Each row is a point on a landscape with many valleys, with its height.
From any point a ball rolls to the lowest of the 2 points nearest to it. It stops when none of these is lower. Distance is the straight distance between rows; heights are no part of it.
<779>: [159  77 156 168 129 143 154 197 113 157 132 161 108 151 162  84 135 130
  97  92  96 156 112 145 183 140 132]  height 27.4
<197>: [153  89 140 151 164 114 102 114 127 131 123 139 143  71 172 153 117 141
  85  72 104 151 158  98 130  75  99]  height 14.1
<830>: [144 106 135 155 142 148 125 168 164 118 150 125 156 207  95  87 140  97
 123 160 140 172  79 137 107 155 141]  height 42.6
<439>: [160 108 159 150 123 118 116 116 134 151 123 117 162  76 167 126 109 131
  62 100 119 159 160  99 123 115  94]  height 6.6
<311>: [118 104 135 159 134 159 153 189 139 159 158 116 112 189 127  97 128 114
 125 138 153 157 103 144 124 148 136]  height 37.6
<759>: [117 149 142  63  75 117 134  96  93 137 155 128 113  61 125 139 149 125
 138 117 187  94 189 150 159 173 166]  height 48.3
<746>: [165 102 183 122  75 122 100 111 154 113 149 107 197 111 126 106 120 105
  58 121 142 164 133 102 115 160  86]  height 23.7
<156>: [146  47 150 142 128  91 113 172 119 106 140 135 117 143 192 102 151 128
 133  78 141 161 107  93 143 114 128]  height 29.9
<306>: [138 164 124 168 117 101 141  97 149 131  99 121 142 129 112 107  94 114
 113 192 104 132 111 106  92 131 100]  height 28.7
<176>: [135 102 162 147 109 132 128 142 131 137 188 111 129 145 130 120 103 112
 101  81 169 143 148 125 105 140  91]  height 59.3
<571>: [ 91 147 101  76 195  80 125 130  85 105  94 186 111  74 141 193 171 150
 191  92 145  92 138 168 150 110 152]  height 36.3
<869>: [111 187 153  49  50 132 131 126  99 141 171 134 141 108  83 145 127 132
  91 164 146  75 156 168 133 157 150]  height 48.4
<362>: [166  91 103 186 129  99 104 120 143 126 112 124 133  98 195 101 117 125
 128 132 113 161 123  79 113 111 119]  height 18.0
<83>: [101 149 101 121 119 115 171 172 108 145 137 127  92 107 123 109 123 117
 165 201 139 127  85 148 118 130 180]  height 57.9
<483>: [103 153 115  70 166  65 118 128  99 107 115 169 108  50 160 185 176 162
 168  91 161  85 157 143 149 108 170]  height 38.3
<554>: [117 171 149  49  64 151 155 123 132 174 105  90 157 102 115 125 125 148
  91 178 114  96 149 131 114 127 128]  height 30.5
<481>: [148  87 103 175 192 123 121 167 153 146  89 153 120 119 179 119 153 149
 128 117  78 168 114 112 156  86 155]  height 64.9
<713>: [150 186 145  92  85 158 126  66 147  91 121 138 142 137  21 130 120 133
 118 183  73  72 122 117 126 136 116]  height 30.4
<112>: [ 69 115  86  94 179 167 128 129  99 107  75 162  89 142 161 152 178 118
 172  72 107 126  90 161 172 160 120]  height 22.2
<421>: [147 119 172 103  85 143 111 110 182 138 110  87 182 124 140 107 131 111
  57 136 137 156 134  87 106 161  89]  height 19.6
<749>: [107 169 129 127 103 114 175 157  85 158 170 130  96 157 108 148  98 141
 150 145 179  94 130 164 120 139 142]  height 37.3
<690>: [137 145 158 152 136 108 135 122 148 173 118 105 141  96 155 138 102 138
  83 122 134 139 168 100 104  96 104]  height 14.7
<813>: [107 148 134 108  95 113 143 124 139 105 144 107 115 142  90 132 110 113
 147 184 162 110 111 130  88 136 147]  height 53.3
<57>: [179 128 194 155 135  96 108 152 135 101 172 156 197 188  83 105 122 110
  87 128 133 156  94 153 107 154 109]  height 21.6
<128>: [125 147 159  85  92 154 136 112 157 165 106  73 154 110 128 129 126 123
  80 156 137 134 153  99 103 134 103]  height 25.2
<684>: [ 92 145  79  91 189 119 139 141  80 131  84 183  93  96 144 173 163 133
 199  98  94 101 126 172 174 121 151]  height 32.8
<719>: [104 113  88 141 158 129 117  98  94 113  90 141  75 108 150 147 116 120
 181  85 100 109 143 136 154  99 112]  height 22.4
<253>: [172 122 155 174 164 133  92 142 166  92 145 144 191 211  65 102 157 125
 131 157 109 157  66 149 112 154 150]  height 45.7
<11>: [135 162  90 184 125 118 160 121 120 150 105 124 113 130 119  89  92 108
 143 181  89 137 120 126 117 117 111]  height 34.2
<158>: [174  64 156 159 118  76 131 173 119 129 127 152 144 132 188  90 132 134
 123 109 125 173 108 113 141 129 134]  height 26.6
<103>: [126 115 114 134 179 132 110 104 136 133 108 133 112  85 160 168 115 153
 115  67 105 122 169 115 138  65 100]  height 20.7
<451>: [ 90  77 127 101 177 138 107 205 137 115 100 145 111 147 194 147 197 130
 122  48 122 159  72 120 163 108 125]  height 36.8
<756>: [184 144 185 159 173 114  75 111 179  79 150 132 181 205  62 143 154 123
 145 148 118 139  90 110  94 144 141]  height 47.5
<867>: [165 133  99 211 121 120 140 119 122 149 105 130 126 140 148  66 107 112
 139 156  75 151 118 124 136 129 104]  height 37.8
<611>: [ 81  76  97 108 156 159 111 135 120  95  94 144  76 167 174 123 188 120
 165  60 121 124  92 155 177 166 130]  height 14.3
<709>: [121 120 159 120 105 163 123 107 124 142 186 105 131 150  94 134  91 103
  92  91 175 128 163 132 109 140  87]  height 57.6
<452>: [118 138  87 136 106 140 148  90  92 119 134 119  88  84 119 116  93 112
 182 132 136 114 150 131 136 143 136]  height 39.5
<211>: [120 163  95 125  84 127 151  97 107 132 121 113 111  51 122 121  95 116
 146 173 117 109 150 119 121 115 133]  height 43.5
<514>: [109 145 125 121 127 124 156 150 133 130 132 117 108 168  94 104 117 111
 150 200 138 134  71 132 100 136 160]  height 55.6
<34>: [166 160 188 132 145 109 100 111 174  97 136 130 150 199  45 152 124 134
 144 162 121 109 103 103 101 136 151]  height 49.0
<804>: [108  96  68 136 210 142 121 160 153 118  84 156 120 127 150 153 165 151
 145 101  78 144 116 135 151  74 154]  height 66.3
<550>: [182 133 137 181 109 115 105  92 142  80 151 146 201 150  91  92 117 104
 100 150  94 145  99 132 111 166  78]  height 29.4
<63>: [110 146  95 132 121 166 180 147 100 139 166 133 107 159  73 106 126 121
 179 155 148 114 108 190 144 168 168]  height 44.8
<737>: [ 76 131  83  81 203 115 105  96 146  75 109 132 131  91 127 195 163 162
 149  70 160 125 156 111 136  72 134]  height 35.2
<844>: [142 146 135 155 140 109 120 106 151 133 108 118 153 110 130 123 101  99
  97 177 130 175 114  93  77 130 101]  height 33.2
<622>: [116 130 152  83  79 176 131  82 136 136 160  71 139 131  99 126 120 127
 110 106 176 112 175 131 123 164 110]  height 55.4
<549>: [107 161 132 130 122 111 159 145 101 179 143 126  92 125 142 161  88 146
 127 133 158 105 158 131 113 106 124]  height 30.6
<90>: [112 162 139  65 132  87 119 131  92 142 133 149 108  45 159 184 157 163
 138  97 177 101 188 135 160 112 176]  height 40.5
<561>: [116 150 150 126 144 104 134 135 144 170 114  99 119 103 165 174 109 162
 112 112 154 119 179 106 116  76 132]  height 22.1
<720>: [112 114  84 147 125 196 153 130 118 127 168 113 116 165  89  94 119 112
 170 149 144 142 108 169 132 165 144]  height 40.3
<327>: [ 89 118  69 114 185 151 121 132  94 112  73 164  96 120 158 158 160 121
 178  81  81 112 109 172 165 115 115]  height 27.9
<605>: [ 84  95  86 113 201 123  85 122 135  80 123 136 128 109 159 169 164 144
 135  57 122 144 117 109 132  72 113]  height 31.6
<427>: [143 151 129 106  72 166 125  70 173 108 105 108 162 126  67 126 126 115
 106 187  96 102 133 104 110 158  95]  height 26.2
<833>: [126 108  85 157 112 158 143 106 116 120 149 106  91 143 120 106 100 106
 172 129 139 124 137 141 128 157 127]  height 33.8
<666>: [101 152 146  68  90 138 140 103 101 153 128 104 108  71 134 145 116 143
 125 127 177 111 185 132 141 137 146]  height 45.9
<575>: [ 98 118  98 138 167 157 163 177 128 168 107 115  82 117 151 121 131 131
 161 144 136 166 107 119 143 125 175]  height 61.7
<788>: [124 162 152  33  63 171 119 109 134 108 159 106 166 123  52 142 157 138
 122 160 135  68 141 164 125 163 163]  height 51.1
<888>: [120 141 150  73  69 193 129  88 161 125 145  76 171 142  71 137 142 141
 121 146 145  83 154 151 119 154 128]  height 53.2
<614>: [ 90 124 118  79 173 134  96  85 141 101 100 108 109  76 157 185 158 167
 136  68 158 130 164  82 135  74 137]  height 37.7
<856>: [103 145  99 110 160 126 111  91  99 121  87 148  93  81 141 175 121 142
 157  77 111  94 180 137 155  81 106]  height 13.6
<852>: [148 143 171 157 136 106 127 135 153 122 161 131 166 198  90 111 107 112
  96 140 145 123 114 147  85 134 109]  height 26.9
<885>: [159  97 118 176  82 119 112  90 147 116 119 104 137 114 172 100 112 113
 117 131 121 138 138  80 108 136 100]  height 8.5
<752>: [132 109  99 176 175 151 140 175 148 178  98 126 110 118 170 111 135 131
 124 139 102 180 110 110 147 112 161]  height 63.6
<653>: [143 122 117 148  69 152 119  76 161 115 123  92 142 122 116 107 113 116
 112 154 120 114 152  99 102 152  88]  height 19.3
<132>: [179 122 166 143  91 117 100  96 147  91 142 138 208 133 104 111 115  98
  65 145 113 156 117 112 114 171  80]  height 26.7
<223>: [132  85 139 160 139 156 154 192 128 167 150 134  94 166 154 108 133 125
 117  95 126 152 116 146 159 146 139]  height 32.2
<272>: [113  84  82 133 179 130  83 104 122  93 114 124 112  92 171 150 144 130
 144  83 122 161 120  73 128  75 122]  height 28.0
<190>: [135  80  75 176 113 157 119 109 113 104 137 116  86 151 153  94 125 120
 176 103 118 128 127 129 145 150 124]  height 26.8
<189>: [106 204 150  89  62 105 135 135  92 137 169 152 127 129  68 142 112 141
  95 180 136  61 135 163 123 132 143]  height 45.8
<723>: [176  86 154 175 110 114 147 182 114 144 132 157 157 150 151  55 132 128
 104 135 116 178  99 144 164 154 144]  height 22.3
<721>: [129 183 174  76  91 142 143 111 147 159 113 117 157 158  78 144 110 147
  76 185 110  85 139 128 107 128 113]  height 34.8
<107>: [114 163 141  48  99 125 126 136  88 170 127 133 122  45 156 168 142 169
 119 116 154  93 199 139 160 108 174]  height 42.7
<290>: [169 116 157 167 138  94 128 164 112 132 149 143 171 163 127  84 114 101
  86 143 128 188  92 143 115 157 109]  height 16.4
<358>: [125 193 169 118 106 120 135 113 135 152 138 136 141 174  77 144  84 139
  80 173 126  90 136 130  92 125 101]  height 37.1
<497>: [126 167 159 156 135 102 155 144 131 156 138 134 140 192 100 120  94 125
 101 163 138 116 112 136  92 122 106]  height 32.1
<423>: [135 154 161 125 113 117 125 106 167  91 133 120 146 176  56 139 116 122
 135 190 125  98 101 119  84 135 135]  height 50.7
<392>: [125  62 148 119 150 116 115 200 131 124 129 134  89 157 194 122 168 130
 142  55 127 157  92 119 154 110 131]  height 33.4
<172>: [151  63  94 160 143 123  85 124 117 115 130 135 132  91 198 121 136 122
 133 105 112 181 108  60 124  94 123]  height 23.9
<480>: [182 124 122 209 101  99 129 108 130 112 138 142 163 143 128  69 102  99
 110 143  91 138 118 136 116 146  89]  height 33.3
<254>: [112 191 124 124  79 105 165 139  83 141 171 149 117 145  75 133  99 138
 144 167 147  60 129 175 128 126 146]  height 42.2
<170>: [111 120  89 133 200 116 137 160 139 144  87 132  98 120 156 162 140 165
 168 111  95 111 129 132 146  75 156]  height 67.5
<671>: [114  77  89 148 139 134 110 113 116  93 129 119  76 171 165 111 151 124
 182  71 137 113 121 131 156 152 138]  height 17.8
<747>: [101 127  84 118 147 126 168 166 105 145 109 127  73  89 157 130 132 136
 194 156 134 138 119 136 147 122 187]  height 60.0

Where does a ball stop that starts at each point below?
<804> => <723>
<170> => <723>
<830> => <723>
<759> => <611>
<63> => <439>
<452> => <611>

Call two points neighbours if one is among the 2 nearest of the other. Go from one point of each pair to the other, from neighbour to neighbour, staying as low as possible. Name the highest point that can't be avoided.
<856> / <421> => <358>
<439> / <290> => <451>
<611> / <306> => <844>
<611> / <439> => <327>
<856> / <439> => <103>
